Points on a hilly landscape, in no order, each with its height.
A ball rolls from a point to the lowest of its 2 nearest points, and stops where none of them is lower. Distance is the straight distance between rows; heights are no part of it.
sumus (h 150): [163 158 147 102 167  80 122  79 152 153  75 167 168 149 139 167 153 133
 153 107 118 176 102 166 136 126 138 139 156 138 127]
runoz (h 179): [145 194  77 163 162  93 103  88 142 139 101 128 146  97 148 113 186 144
  86 130 127 148 120  98 132 160 118 147 168 177 149]
pebe (h 477): [139 131 165 116  70 159 166 177 126 177 189  97 112  84  84 153 121 147
 133 170 151  91  99  96 136 163 107  80  56 142  95]
mot (h 373): [102  86 147 104 118 132 105 152 148 125 113 116 118 153  99 143  87 170
 134  68 117  91 142 153  73 145 145 127 103 132  84]
badi (h 366): [127 130 172 102  67 148 102 186  82 118 142 124 118 124  88 132 101 147
 151 136 136 102 145  86  97 131 128 136 105 148  90]
zus (h 457): [115 110 129 165 209 130 116 104 140 129 133 142  81 134 141 142 111 163
 126  82  95  98 122 192 119 182 170 141  96 150 120]
Bule (h 384): [ 85 114 152 103  78 134 157 152 163 151 102 157 143 146 102 137 117  89
 121 112 149 129 155 132 126  78 160 113 159  61 102]
luv (h 332): [ 94 108  99  92  85 119 113 164 192 111 105 132 147 138  96 117 128 145
 106  61 134 102 144 129  92 142 145 143 117  98 103]
sazad (h 311): [107 120 159 176 189  97 117 103 143 133 144 158 157 167 126 155 138 116
 175 133 130 165  68 149 134 124 127 180 196 121 156]
Rimak (h 412): [132 116 142  90 109 155 142 140  84 164 119  96 124 139  81 165  88 133
 169 117 152 136 118 103  81 123 140  69  98 153 122]
Mok (h 407): [107 118 172 112 121 131 100 161  86 110 149 112  76 143 106 165  76 151
 163 138 104 111 146 128  84 128 125 139 132 132 123]
dama (h 424): [143 115 143 105  58 183 150 189 169 161 189 115 156 109 102 108 162 153
 117 112 157  66 111  83 104 135 127  45 101 107 102]
febov (h 107): [168 122 155 136 136 115 117  67 109 166  96  98  78 123 144  88 160 155
 166 143 161 206 122  83 148 147 120 122 129 154 151]
dof (h 330): [124 153 154 119  75 133 128 170  63 115 169 112 143 116 102 142  80 111
 143 168 144 119 153  86 116 109 107 138 118 135 109]
fideg (h 299): [146 114 162 139 168 156 144 100  84 144 109 102  66 146 154 137  98 154
 152 173 110 163 153 121 117 117  96  93 134 174 153]
zata (h 451): [140 110 146 116  64 185 162 176 112 156 204 112 136  79  91 130 131 125
 137 151 176  66 113  77 139 150 154  74  98 114  92]
bivi (h 429): [145 128 144 140  88 127 145 164 120 148 103 150 207 164 133 144 120 147
  80 115 140 108 118 103  81  93 141 135 132 151   9]
peda (h 343): [149 122 140 109 106 165 100 127 134 176 155 108 105  83  83  98 165  97
 148 119 176 114 107 112 124 169 133 137  98  92  71]
zekem (h 275): [ 76 148 155 126 103 105 144 139  46 114 156 140 124 150  85 179  76 112
 163 149 153 136 122 101  99  77 122 137 158 137 121]
tuzap (h 500): [149  78 114 121 113 192 157 169  50 127 193 129 100  97 114 143  99 123
 170 183 157 110 121 101 164 132 161  98  84 131 132]
bilo (h 611): [ 79 130 147 155 169 118 113 111 153 113 155 175 140 157  92 135 132 110
 139  81 157 123 100 161 120 147 177 208 122 105 111]
Pidiz (h 696): [129 157 101 100 102 141 121 118 142 173 117 130 143  75 105  83 170  92
  88  85 163 127 117 128 148 123  89  90  63 114  69]
Ret (h 339): [146 129 170 147 166 152 140  92  92 153 121 121  84 162 172 157 100 163
 109 161  99 149 141 166 115 133  85 128 156 164 113]
zef (h 354): [103 128 140 127 115 122 190 155 186 131 100 158 144 157 115 160 132  73
 122 126 140 142 112 138 136 125 173 134 187  84 130]
mume (h 331): [ 76 164 146 145 132 105 114  87  83 138 143 139 132 141  97 165 103 126
 158 139 153 123 144 147  98 109 127 130 140 149 116]
Dilat (h 737): [121 160  89 155 127 185 157 156 120 132 169 122  96 106 148 104 139  83
  98 179 145 117 145  89 157 141 155 105 121 111 169]
ruka (h 342): [157 135 115  95 152 104 133 152 145 140  77 123 192 137 131 157 120 150
  88  55  76  84 114 131 120  67 134 146 100  99  68]
luno (h 272): [140 113 150  79  66 157 146 186 150 144 135 155 144 107 107 144 127 201
 102  98  99  69 137 160 128 128  91  63  71 144  57]
Gomu (h 430): [128 105  80 152 174 135 142 123 156 134 109 136  80 141 155 134 146 150
  97  60  82  75 133 192 116 177 151 105 112 143 101]
lub (h 433): [132 106  98  69 108 111 134 129  44 116 163 139 136  96 156 143  71  65
 122 142 138 160 119  91 144  52 153 119 122 105 167]
lifim (h 614): [119 191  90 158 191  82  99  99 118  96 150 176 169 139 134 133 125 112
 131  99  96 109 119 156 129 145 133 188 145 129 134]
vuke (h 813): [120 125 101 121 105 116 101 145  81 125 111 129 148 110  78 164 103 178
 143  90 134  95 133 114  87 140 137 118  95 191  75]
bovo (h 497): [129 149 115 124 124  90  60 124  90  94 117 151 137 122 125 121 102 110
 153 121 107 144 144 132 126 132  98 193 133 125 156]
Nase (h 128): [ 85  65 111 124 162 138 123 128 159  86 120 125 123 140 110 106 133 150
 127  62 126  74 134 198 141 126 154 139  63 120 111]
Dab (h 369): [ 94 103 125 142 113 157 170 176 115 129 129 162 173 159 122 165 104  81
 110 136 154 105 119  92  86  79 181 138 182 121  81]
zasa (h 721): [158 207 126 137 146 139 113  92  99 149 126 124 164 119 123 133 131 100
 134 145 136 144 127 107 119 133 102 124 137 151 140]
buvuk (h 344): [154  95 125 123 123 175 134  90  88 138 124 146  92 115 126 114 128  61
 165 152 155 174 110  84 163 108 159 105 132 115 141]
nuduv (h 615): [116 141  52 188 150  89 120 104 162  56 117 175 111 128 123 119 189 126
 126 113 100 108 106 136 146 184 158 155 142 143 135]
sozef (h 475): [127  67 136  96  76 194 169 178  86 154 177 135 122  94 102 139 101 128
 152 137 175 108 126  75 152 116 176  66  91 107  84]
mipor (h 654): [143 174 128 141 137 144 114 137 135 145 124  84  78 112 168 120 119 162
  84 147  73 107 172 131 112 162  97 130 123 149 136]
turik (h 306): [178 103 163 108 109 174 176 190 123 163 131 161 170 148 143 134 121  96
 108 123 141 116 109  70 126  81 179 125 146  82  61]
kepam (h 277): [155 127 129 113 101 148 151  95 151 182 118 106 127  96 125 114 150  63
 112 123 182 157 103 106 142 136 157 103 127  89 118]
vutu (h 575): [ 73  90 149 166 171  64 110  97 114 117 162  90  96 134 157 138 109 112
 132 173 125 139 135 161 145  93 134 152 163 133 200]
migi (h 335): [165 180 122 136 104 136 105 137 144 117 144 123 124  97 125  80 169  88
 129 154 136 152 107  96 153 186 113 178 133 105 145]
digi (h 282): [119 159 149 170 192  75 170 107 172 120 128 145 144 177 141 173 132 107
 146 155 124 150  75 159 148 151 140 173 198 124 157]
Zugal (h 203): [127  93 125 194 196  71 135 128 162 112 136 108 101 165 156 111 129 219
 105 138  91 124 145 131 145 173 102 196 148 164 166]
Zipi (h 246): [160 164 143 162 197  57 152  96 161 135 119 126 171 159 160 157 151 163
 122 156 128 165  94 132 159 169 118 156 190 159 156]
Deza (h 755): [169 153 126 152 122 108 171 126 143 106 120 115 135 127 167 122 147  86
 103 189 130 180 110  90 197 153 108 160 194 127 173]
metur (h 301): [109 140 134 112 102 137 134 131  78 143 134 135  86  90 131 149  73 103
 146 154 142 162 138  80 116 127 169  82 154 112 150]
Ruku (h 363): [168 152 128 118  88 142 103 153 107 127 153  99 135  95 116 106 101  72
 124 138 140 140 115  75 136 151 133 170 126  72 156]
lonas (h 613): [177 101 129 156 166 131 112 120 114 161 138  71  84 120 168  68 126 164
 126 167 123 151 152  74 160 141  83 150 113 136 164]
lova (h 436): [120 123 146 125 117 150 158 124 146 129  83 155 125 143 115 106 173  83
 162 144 156 182 129 133 158 127 123 133 152 116 136]
rez (h 490): [117 176 107 118 104 160 134 181 165 123 127 165 102 108 109  93 204 154
 113  98 110  90 163 130 113 156 119  76 108 139 101]
mam (h 405): [117 121 109 107 103 163 134 183  61 117 183 153 110  97 138 123  80  70
 128 165 130 141 151  92 163  97 151 132 118  87 151]
Zuge (h 296): [123 108 170 173 176 142 116 110 151 128 116 102  85 168 166 139 110 157
 127 156  90 120 140 175 123 156 115 138 149 166 138]
dafig (h 587): [ 75 111 167 157 177  95  90 114 123 104 169 100  92 150 141 127  97 132
 143 139 140 137 128 167 128 137 129 180 120 123 179]
Per (h 712): [179 185 164  96 136 140 140  66  87 181 119 132 158 114 118 163 126  88
 145 129 139 156 105 111 125 113 120 106 116 134  94]
dute (h 367): [163 139  70 107 147 135 137 130 138 123  69 155 191 113 115 143 153 112
 101  54  84  92 108 148 135  92 131 132  97 121  68]
Punib (h 378): [ 76 139 140 107 114 121 138 124 108 149 114 132 111 147  86 142 118 140
 167 121 148 120 167 167 117 114 107  88  96 159  92]
vala (h 409): [141 108 155 106 108 188 168 151 101 155 130 106  90 125 110 167  82 121
 147 147 134 127 126 131 123 131 124  64 105 151 123]
piz (h 484): [ 81 101 166 135 149  99 120 107 186 132 118 125  68 132 115 142 115 166
 127  77 126 128 131 190 120 171 174 138 106 125 109]
Bagas (h 313): [150 107 135 125 128 180 151  92 115 176 126 100  92 110 127  82 169  79
 148 144 178 159 121 104 159 122 145  98 100 118 125]
tume (h 560): [ 97 113 144 177 138  83 131  94 140 108 110 112 110 144 141 111 128 123
 147 171 139 168 134 127 160 138 127 155 196 148 175]
lalol (h 199): [175 168 179 104 156  87 134 117 141 145  97 139 164 132 129 182 112 118
 142 126 115 176  87 129 119 147 150 160 185 121 137]
kan (h 324): [152 133 141 124 143 155 103 146  91  85 141 130 107 143 135 141 109 164
 152 158  69  85 142 181 134 142  62 142  93 179 115]
muta (h 630): [ 84 153  63 153 151  83 158  88 199 128 111 154 133 150 116 116 182 125
  95  80 130 129 121 158 132 157 154 140 121  98 109]
tof (h 770): [107  78  86 153 153  50 139 112 155 121 146 124 157 143 185 111 125  98
 121 154 136 172 140 150 162  62 113 143 194 133 222]
gedem (h 744): [129 154  99 156 121 169 175 137 143 127 105 158 125 108 152 136 131  56
 109 171 135 145 115  90 162 140 169 124 176 116 161]
Dabar (h 413): [ 88  84 179 136  97 132 115 157 139 132 130 125 103 153  96 161  72 149
 146 112 138 107 135 113  64 115 174 117 147 118 103]
sav (h 197): [ 74 103 117 132 165 161 125 162 145  95 171 148 123 161  89 122 154 142
 144  76 135  59 139 173 109 144 155 135  73 140  97]
zugir (h 213): [129 144 163 108 116 150 156 123  63 125 110 161 136 146  99 167  96  81
 162 137 148 154 114  92 101  86 135 127 146 122 104]
bonod (h 200): [144 152 134 135 153  68 173  88 201 137  67 126 157 154 135 157 156 135
 107 117 126 162  95 168 156 151 130 139 164 149 115]
linok (h 825): [152 127 154 109 172 109 113  78  89 125  91 163 181 158 106 173 121 135
 166  93 131 130  85 142  90  89 142 161 139 144  73]
rozo (h 201): [160  70 128 167 173 112 129 132 160 116 134 105 105 170 203  99 105 147
 120 180  66 141 144 152 134  97  63 143 160 131 189]
mep (h 572): [102  89 145 148 112 105 144 156 140  94 109 104  84 130 144 134 126 128
 144 184 133 168 125 124 169 163 137 132 187 146 180]
tuval (h 805): [113 133 119 136 155 120 106 115  91 115 138 108 139 123  93 171  89 180
 160 120 109  84 125 167  93 156 126 123  93 190 109]
Nugap (h 252): [ 78 138 164 136 145 162 135 144 164 102 162 136  98 157 119 131 148 157
 131 123 129  57 147 197 111 140 141 129  97 134  95]
ler (h 573): [145 156 103 148 167  69  73  70  87 124 128 145 164 122 160 102 150 170
 148 140 123 153 169 139 136 126 100 138 160 156 169]
Beged (h 269): [101 176  98 147 132 102  91  97 137  84 135  90 119 126 142 124 123 111
 100 148 111  95 152 139 103 132 116 134 138 148 170]
luvo (h 765): [148 128 105 153 168  73 125  88 127 131 133 125 202 135 189 124 125 133
 128 183 137 183 130 113 140  99 118 133 209 126 211]
Gagan (h 603): [175 113 116 156 134 118 118 105 111 147 154  74  96 104 165  63 137 109
 135 181 146 162 138  77 184 155 100 154 135 112 191]
lasu (h 365): [147 125 167  86  94 158 114 142 131 174 142 115  68  89 116 104 147 147
 145 106 145 126 132 121 133 153 114  90  65 110  70]
divuk (h 171): [163 105 132 167 121 125 134 103 159 131  73  99 113 122 134  84 180 148
 128 139 143 178 131  85 155 171 113 128 142 174 160]
zuz (h 219): [152 126 164 110 112 195 118 210 118  90 153 101 115 129 129 125 120 134
 142 158 111  88 149 122 108 138 124 138 133 124 163]
tazag (h 221): [146 104 125 139 146 148 136 140 179 133  64 117  87 123 147  77 214 178
 101 126 110 128 153 105 142 167 103 126 119 182 132]
Mekuz (h 295): [127 147 129 123  87 114 128 153 194 128 100 151 168 139  97 138 126 121
 107  77 137 121 106  99  79 154 158 162 159 102  92]
Sig (h 309): [ 79 107 143 168 151 135 102 133  94  85 163 137 141 153 107 159 104  76
 160 151 134  99 104 126 119  83 133 186 167 125 150]
zazo (h 450): [112 123 134 131  42 124 134 160 115 126 120 170 204 126 103 142 130 164
 104 123 152  85 136 100 100 112 125 132 115 165  19]
Vetuv (h 820): [144 138 120  97 117 116 111  87  75 118  86 148 183 120  89 174 132 151
 148  88 141 126 105 130  93  92 134 123 107 167  70]
Giba (h 225): [124 175  91 158 151 122 119 105 150 120 110  83 112 144 148 107 154 139
 100 157 129 134 149  97 113 156 116 142 155 156 193]
kat (h 244): [146 135 156 122 150 135 140 115  62 156 133 100  52 104 158 137  92 132
 125 156 136 179 156  93 129 129 131  86 127 127 180]
Zon (h 325): [123 134 124 118  74 127 174 162 215  98 107 142 164 157  99 149 161 103
 113 117 136 118  99 117 111 150 152 155 173  92 110]
gozu (h 264): [167 115 169  88 108 177 133 196  75 103 193 102 100 115 148 119 109 127
 143 167 110 100 144 129 143 113 108 127 106  89 167]
gep (h 561): [125 146 104 133 165  95  56  86  87 129 101 151 128 103 134 128 147 180
 168 117 112 143 160 148 120 150 128 115 140 170 163]
foto (h 249): [152 183 145 126 136  90 115 120 156 146 108 151 175 127 115 182  95 132
 120  88 103 124 105 115  89 151 156 179 170 118 101]
biga (h 326): [155 124 171  87  86 177 139 157 126 173 136 134  87  99 128 137 142 164
 117 115  99 117 130 159 131 157  91  70  66 142  54]
Pefa (h 362): [106 112  87 101  94 127 110 189 202 103 104 140 118 108 114 116 153 163
  95  50  91  82 145 145 108 145 137  95  96  95 108]
sibuk (h 674): [114 126 115  81  50 148 114 161 100 113 133 133 181  83  86 100 131 163
  94  97 139 100 139 121 154  82  84 105  80  82  78]
Lepig (h 34): [182 134 153 119 137 112 116  61 101 150 112 124 128 128 134 119 144 115
 188 142 161 217  97  95 136 148 128 109 150 122 162]
ruzez (h 240): [175 134 132  93 102 141 141 117 177 159 106 100 161  88 125 119 150  77
  74 103 136 144  76 117 148 114 126 127 111  64  95]
Bedo (h 374): [124 106 131  95  57 128 153 115 104 168 118 111 169 117  78 154  83 147
 123  99 172 136 125  87  90  96 126  63  96 118  91]
Zir (h 414): [105  83 150  84 103 101 141  99 129 129  83 134 152 151  97 157 105 106
 149  94 152 170 125 147 108  70 154 113 144  87 127]
bekis (h 304): [180 134 157  90 131 139 145 124 153 144  64 121 185 151 129 158 110 102
 113  90 113 123 101 117  99  79 136 142 129 119  85]
zifop (h 604): [104 166  70 187 194  89  96  70 155  76 157 161 156 151 121 110 148 132
 141 119 120 128 107 139 120 156 128 166 138 134 161]
Zosi (h 582): [106 104 134 129  91 120 138 181 126  85 143 133  94 104 148 124 112  86
 133 182 117 164 136 134 171 139 152 154 178 108 204]
gaf (h 772): [118  80 100 118 153 104 114 120  68 125 159 115 121 136 181 136  73 125
 166 165 113 169 134 128 139  58 101  79 128 143 211]
domu (h 641): [179 152 147 127 149 174 126 133 100 180 149  89  78 118 156 113 123 155
 103 157 113 131 129 126 136 178  78 112  81 136 109]
lamud (h 263): [166 119 162  94 114 167 168 141 106 158 104 151 164 156 109 158 114  72
 138 121 133 147 110 101 118  72 143 137 131 110  81]
Mipa (h 512): [101 118  58 137 132 139 126 154 146 113  99 168 104 118 110 113 191 115
 143  77 105  84 156 164 132 149 132  96  93 148 115]
Vebiz (h 253): [165 163 105 109 110 122 130 114 202 141  76 132 145  99 119 118 173  90
  69  84 114 153  75 122 142 145 123 133 116 113 105]
rov (h 270): [ 92 126 140 140 126 162 127 172 110  83 140 120 127 141 105 139 118  93
 147 173 128  96 139 117 113 109 140 147 159 114 164]
vemom (h 368): [148 126 160  83 119 174 151 139 126 165 112 115  90 147 128 160 104 155
 125 127 104 135 137 171 105 145  92  90  96 145  73]
tiseb (h 338): [ 97 109 134 170 158 144 142 145 107 107 151 143 167 153 125 175  97  80
 132 140 138 103  81 116 104  89 184 189 184 114 124]
lod (h 268): [100 134 166 121  91 159 143 180 166 107 160 126 133 153 108 128 136 178
 128 120 132  50 148 147  98 124 130  83 114 145  98]
futut (h 665): [123 149 144 154 137 140 156 155 133 151 135  85  69 131 179 129  98 130
  80 178  89 125 183 112 115 140 118 120 156 126 173]
Dis (h 819): [130 123  89 107  68 125 114 146  88 151 112 159 148  79  76 140 117 130
 131  63 124 111 137 107 109 117 125 100  90 159  45]
Vevi (h 300): [ 98  98  76 133 138 104 126 123 198  90  84 101  95 130 138 103 179 170
  82  97 101 101 150 183 150 140 122 117 107 109 129]
Difin (h 394): [141 152 150  99  57 177 120 159 185 143 142 144 149 105 108  87 172 111
  97 100 150  94 121  80 111 129 129  86 121  81  99]
Gobek (h 686): [122 120 115  87  74 164 136 158 140 155 154  89 144  73  93 102 146 139
  91 113 150 110 110 134 153 107  74  69  38 104  79]
Sul (h 528): [114 138  89 125 122 125  93 103 140 115  76 154 127 106 111 120 158 115
 139  77 121 120 136 162 124 148 146 120 123 146 107]
mube (h 635): [ 71 158 124 151 126 107 149 137 202  82 146 135  86 158 109 111 196 150
 121 138 131 101 145 149 110 186 163 155 143 121 138]
dif (h 353): [140 104 140  96 140  75  91 132 112 110 125 103  79 144 174 117  93 155
 136 144  89 158 167 168 128 107  80 164 115 138 172]
teve (h 729): [126 206 105 136 115 154 143 125 104 133 157 111 150 124 125 123 118  66
 107 177 128 125 150 101 136 119 100 119 127 113 157]
Vel (h 468): [120 132 129  95  99 144 134 148 183 133  98 121 112 123 119  65 208 138
 106 120 131 123 163 149 143 131 115 103  93 101 122]
sepa (h 638): [ 95 123  59 146 138  79 143  94 166 120 114 157 150 115 123 126 149 132
  88  33 125 105 128 174 156 142 176 134 110  74 110]
loz (h 218): [159 201  80 142 153 115 131 103 171 150  75 155 143 111 135 119 186 109
  90  96 118 151  98 116 124 172 115 129 142 146 115]
Gasi (h 599): [ 78 142 150 162 174  67  87 110 137 105 175 149 123 135 122 125 124 132
 146 105 154 151  94 145 139 164 161 199 119 118 170]
pulo (h 546): [107 116 119 161 146  93 106  92 158 107  89 156 117 134 105 112 148 133
 170 122 144 158 126 155 136 159 139 149 160 159 141]
roza (h 756): [160 143 108 125 149 113 134  94  83 142 132 155 151  96 191 142  96  95
 123 173 126 193 109  99 177 104 164 122 168 111 197]
fef (h 341): [ 81 113 161 141 168  93 137  95 112 149 131 156 125 154 119 179 116  90
 162 127 149 169  93 143 113 110 167 148 200 114 161]
fom (h 396): [144 118 125 103 124 161 117 168 180 137 100 147  94 126 136 131 145 164
  98  73  68  89 137 174 105 176 122 102 107 112  91]
pugi (h 312): [ 92 128 128 132 117 114 112 137 126  76 155  86 120 127 146 127  91  88
 120 162  96  85 151 158 114  96 117 142 129 127 167]
bipim (h 310): [154 155 120 118 118 169  95 134 152 130 124 120 107  82 103  82 180  97
 138 122 144 126  99  99 141 183 121 143  99 125 119]
Guku (h 281): [176  99 123 126 152 178 159 160 106 128 166 104  86 130 204 101 109 123
  95 195  88 132 142 139 178 116 105 131 120 113 177]
vefo (h 453): [129 125 133  97  93 128 139 110 176 143  75 120 136 118 124  71 189 112
 104 127 157 171 145 142 170 120 112 128 117  98 117]
koro (h 479): [130 120 138 115 149  77  68  99  93  86 127 127 159 136 126 139 101 122
 171 142 123 150 116 131 106 102 121 170 170 137 174]
mesi (h 704): [168 181 134 108 138 146 132  98 129 180 113 150 146 102 123 110 176 102
 117 107 143 144 100 128 153 128 106 117  87 125  60]
talop (h 439): [ 67  68 150 109 106 107 133  90 124 120 125  95 151 148  91 142  97 135
 125  88 154 112 131 156  97  64 153 128 112  80  94]
mebur (h 250): [131 122 133 174 194 124 144 113 166 115 113 115  70 169 159 127 143 189
  83 142  85 115 141 140 119 187 118 171 149 162 130]
popi (h 760): [152 105 106 160 163 107 129  94 100 139 130 135 142 104 175 109 122 133
 154 179 152 204 134  75 164 116 135 102 186 145 217]
lalo (h 370): [146 111 133 110  48 176 136 161 170 148 136 123 195 117 124 105 134 108
  80 104 153 100 116  76 114  76 124  93 126  80  79]
gam (h 583): [118 135 110 169 187  51  71  64 127 102 162 158 191 139 179 102 134 175
 148 147 133 142 148 161 133 103 108 155 158 132 174]
tav (h 260): [113 100  62 142 158 126 133 113 177 131  65 118  97 126 133  79 199 178
  86  85 119 124 160 132 144 142 111  99 103 171 128]
Natab (h 340): [131 135 115  95  79 144 125 116 139 136 100 114 201 125 101 139 109 115
  95  81 143 120 119 113  98  83 119 109 122 107  85]
Vago (h 315): [167  98 157 101 115 121 104 147  84  97 150  97  74 137 151 107  98 125
 148 170  99 157 142 127 141 113  90 133 111 120 179]
sas (h 640): [126 157  87 127 144 155 116 125 118 169 106 122  99 109 118  99 164 148
 136 103 138 142 146 128 139 157  93  91  60 189 106]
Tinot (h 788): [111 108 149 126 163  87 119  98  76 112 175  87 114 151 157 177  52 158
 132 166 104 118 118 193 107  89  97 127 112 155 153]
sus (h 749): [182 142 111 163 149 155 164 102 129 139 127 146 133 103 167 132 122  68
 122 179 118 176  83  97 197 139 160 141 160 113 164]
banod (h 141): [129  87 120 171 171  53 116 122 165 105 137  89 112 159 178  91 117 187
 120 154 111 141 149 130 140 114  90 154 167 154 212]
Tavob (h 649): [ 76 114  57 147 109 110 125 142 137 103 145 155 160 115 106 120 133 148
  80  49 113  66 152 159 143 103 145 135  93  56  90]
gofus (h 209): [107  83 160 106  73 137 132 193 160 125 151 135 157 144 107 139 126 215
 114  89 120  38 148 144 102 111 120  88  93 142  56]
gaz (h 499): [129 178 132 119  87 153 146 156 115 169 163  92 124  96  79 142 127 124
 140 156 144 111 127 106 134 165  79 107  55 170 109]
mekab (h 595): [ 99 140  82 198 207  81  83  71 127 109 173 156 146 136 152  93 140 161
 146 112 145 116 136 156 145 153 139 155 120 154 181]
bigo (h 592): [143  99 103 124 113 102 134 138 121 107 147 113 111 117 184  79 116  80
 131 173 126 179 144 109 182 101 116 150 143 115 210]
Magek (h 314): [131 126 162 118  75 144 133 110 146 162  98 112 103 101 129 138 123 101
 129 124 160 161 129  99 113 135 158  82 143 111 130]
Donu (h 798): [105 120 142 127 196 103  86  79  65 111 179 113 129 140 115 175  83 189
 163 125 123  94 122 171 105 136 130 123  98 175 140]
Foral (h 346): [150 127 125 111  87 202 173 197 103 137 167 149 173 143 103 111 139  94
 136 136 177 102 116  62 117 118 175 123 123  94 108]
bulob (h 458): [135 115 129  96 106 105  95 105  55  78 139 104 134 115 133 147  75  98
 146 147 131 147 125 110 103  72 123 133 150 124 180]
Fodeb (h 620): [ 88 140 132 141 153 103 145  90 187 120 113 176 154 157 111 137 149 112
 123  85 129 120 105 176 121 130 175 173 137 112  91]
Zis (h 779): [125  92 117 113 153  98 154 126  68 125 158  90  96 142 172 166  63 125
 135 186  86 135 141 174 134  71  95  87 126 155 183]
lupu (h 283): [169 134 130 132 156 148 121 126 118  98 151 132 128 163 190 121 103 144
 118 175  70 107 138 191 130 139  38 151 116 144 130]
Guri (h 377): [144 116 119 118  99 201 135 201  85 128 189 178 145  90 134 123  92 107
 126 145 157 109 122  65 146 124 190 141 132  82 124]
meko (h 766): [135  76 103 144 164  90 115 113  79 124 136 138 101 101 200 109  93 143
 143 162 120 197 144  91 151  73 130  91 159 137 228]
nub (h 271): [142 136 132 116  98 190 106 159 162  86 112 101 118 116 101 100 152 105
 143 131 120 100 111 104 103 156 131 126 121 144 138]
Pafo (h 627): [144 161 112 132 154 145 102 109  93 166 146  83  88 112 132  84 124 140
 135 144 137 144 153  98 139 157  83 116  76 157 148]
levu (h 545): [113 117  88 127 152 104  92  84  86 129  99 153 135 115 115 134 146 164
 177  70 123 119 135 164 132 138 145  85 124 174 110]
Ranag (h 400): [ 99 119 137 142 114 124 144 124 132 127 126 140 190 170  99 150 110 118
 109 107 161  86 118 122  83  91 165 173 137 124  51]
zavam (h 626): [106 177 100 146 118 107 105 147 164  46 136 147 102 135 127 115 179 138
 127 154 104 103 130 135 131 184 128 168 138 125 160]
vabig (h 100): [182 150 154  96 149  96 129  68 121 154  78 170 140 141 138 125 161 134
 171 116 154 212 103 128 138 135 116 131 148 125 127]
vilit (h 411): [ 78 117 143 120 130 127 135 115 135 147  94 129 110 166 107 103 152 119
 164 120 148 146 175 165 133  97 115 111 125 128 127]
rezuv (h 242): [183 121 118 142 152 157 143 132 143 108 150  90 111 170 206 104 115 130
  97 192  67 117 148 155 141 111  55 129 133 126 171]
mon (h 663): [ 77 122 102 124  70 130 101 165 128 111 135 129 181 120  94 113 115 183
  83 100 119  71 162 134 130  91 102 124 101  65  75]

For each start below, name the point where the ball stops.
Per | zugir
bulob | zugir
bilo | zugir
zifop | zugir

Call two points neighbours if one is among the 2 nearest of the other. Go from one point of each pair to the other, from neighbour to neighbour, staying as low as possible. Name the highest point that can't be avoided.
ruzez, runoz | Vebiz
kat, kepam | Magek
runoz, bipim | pugi
gofus, Nase | lod
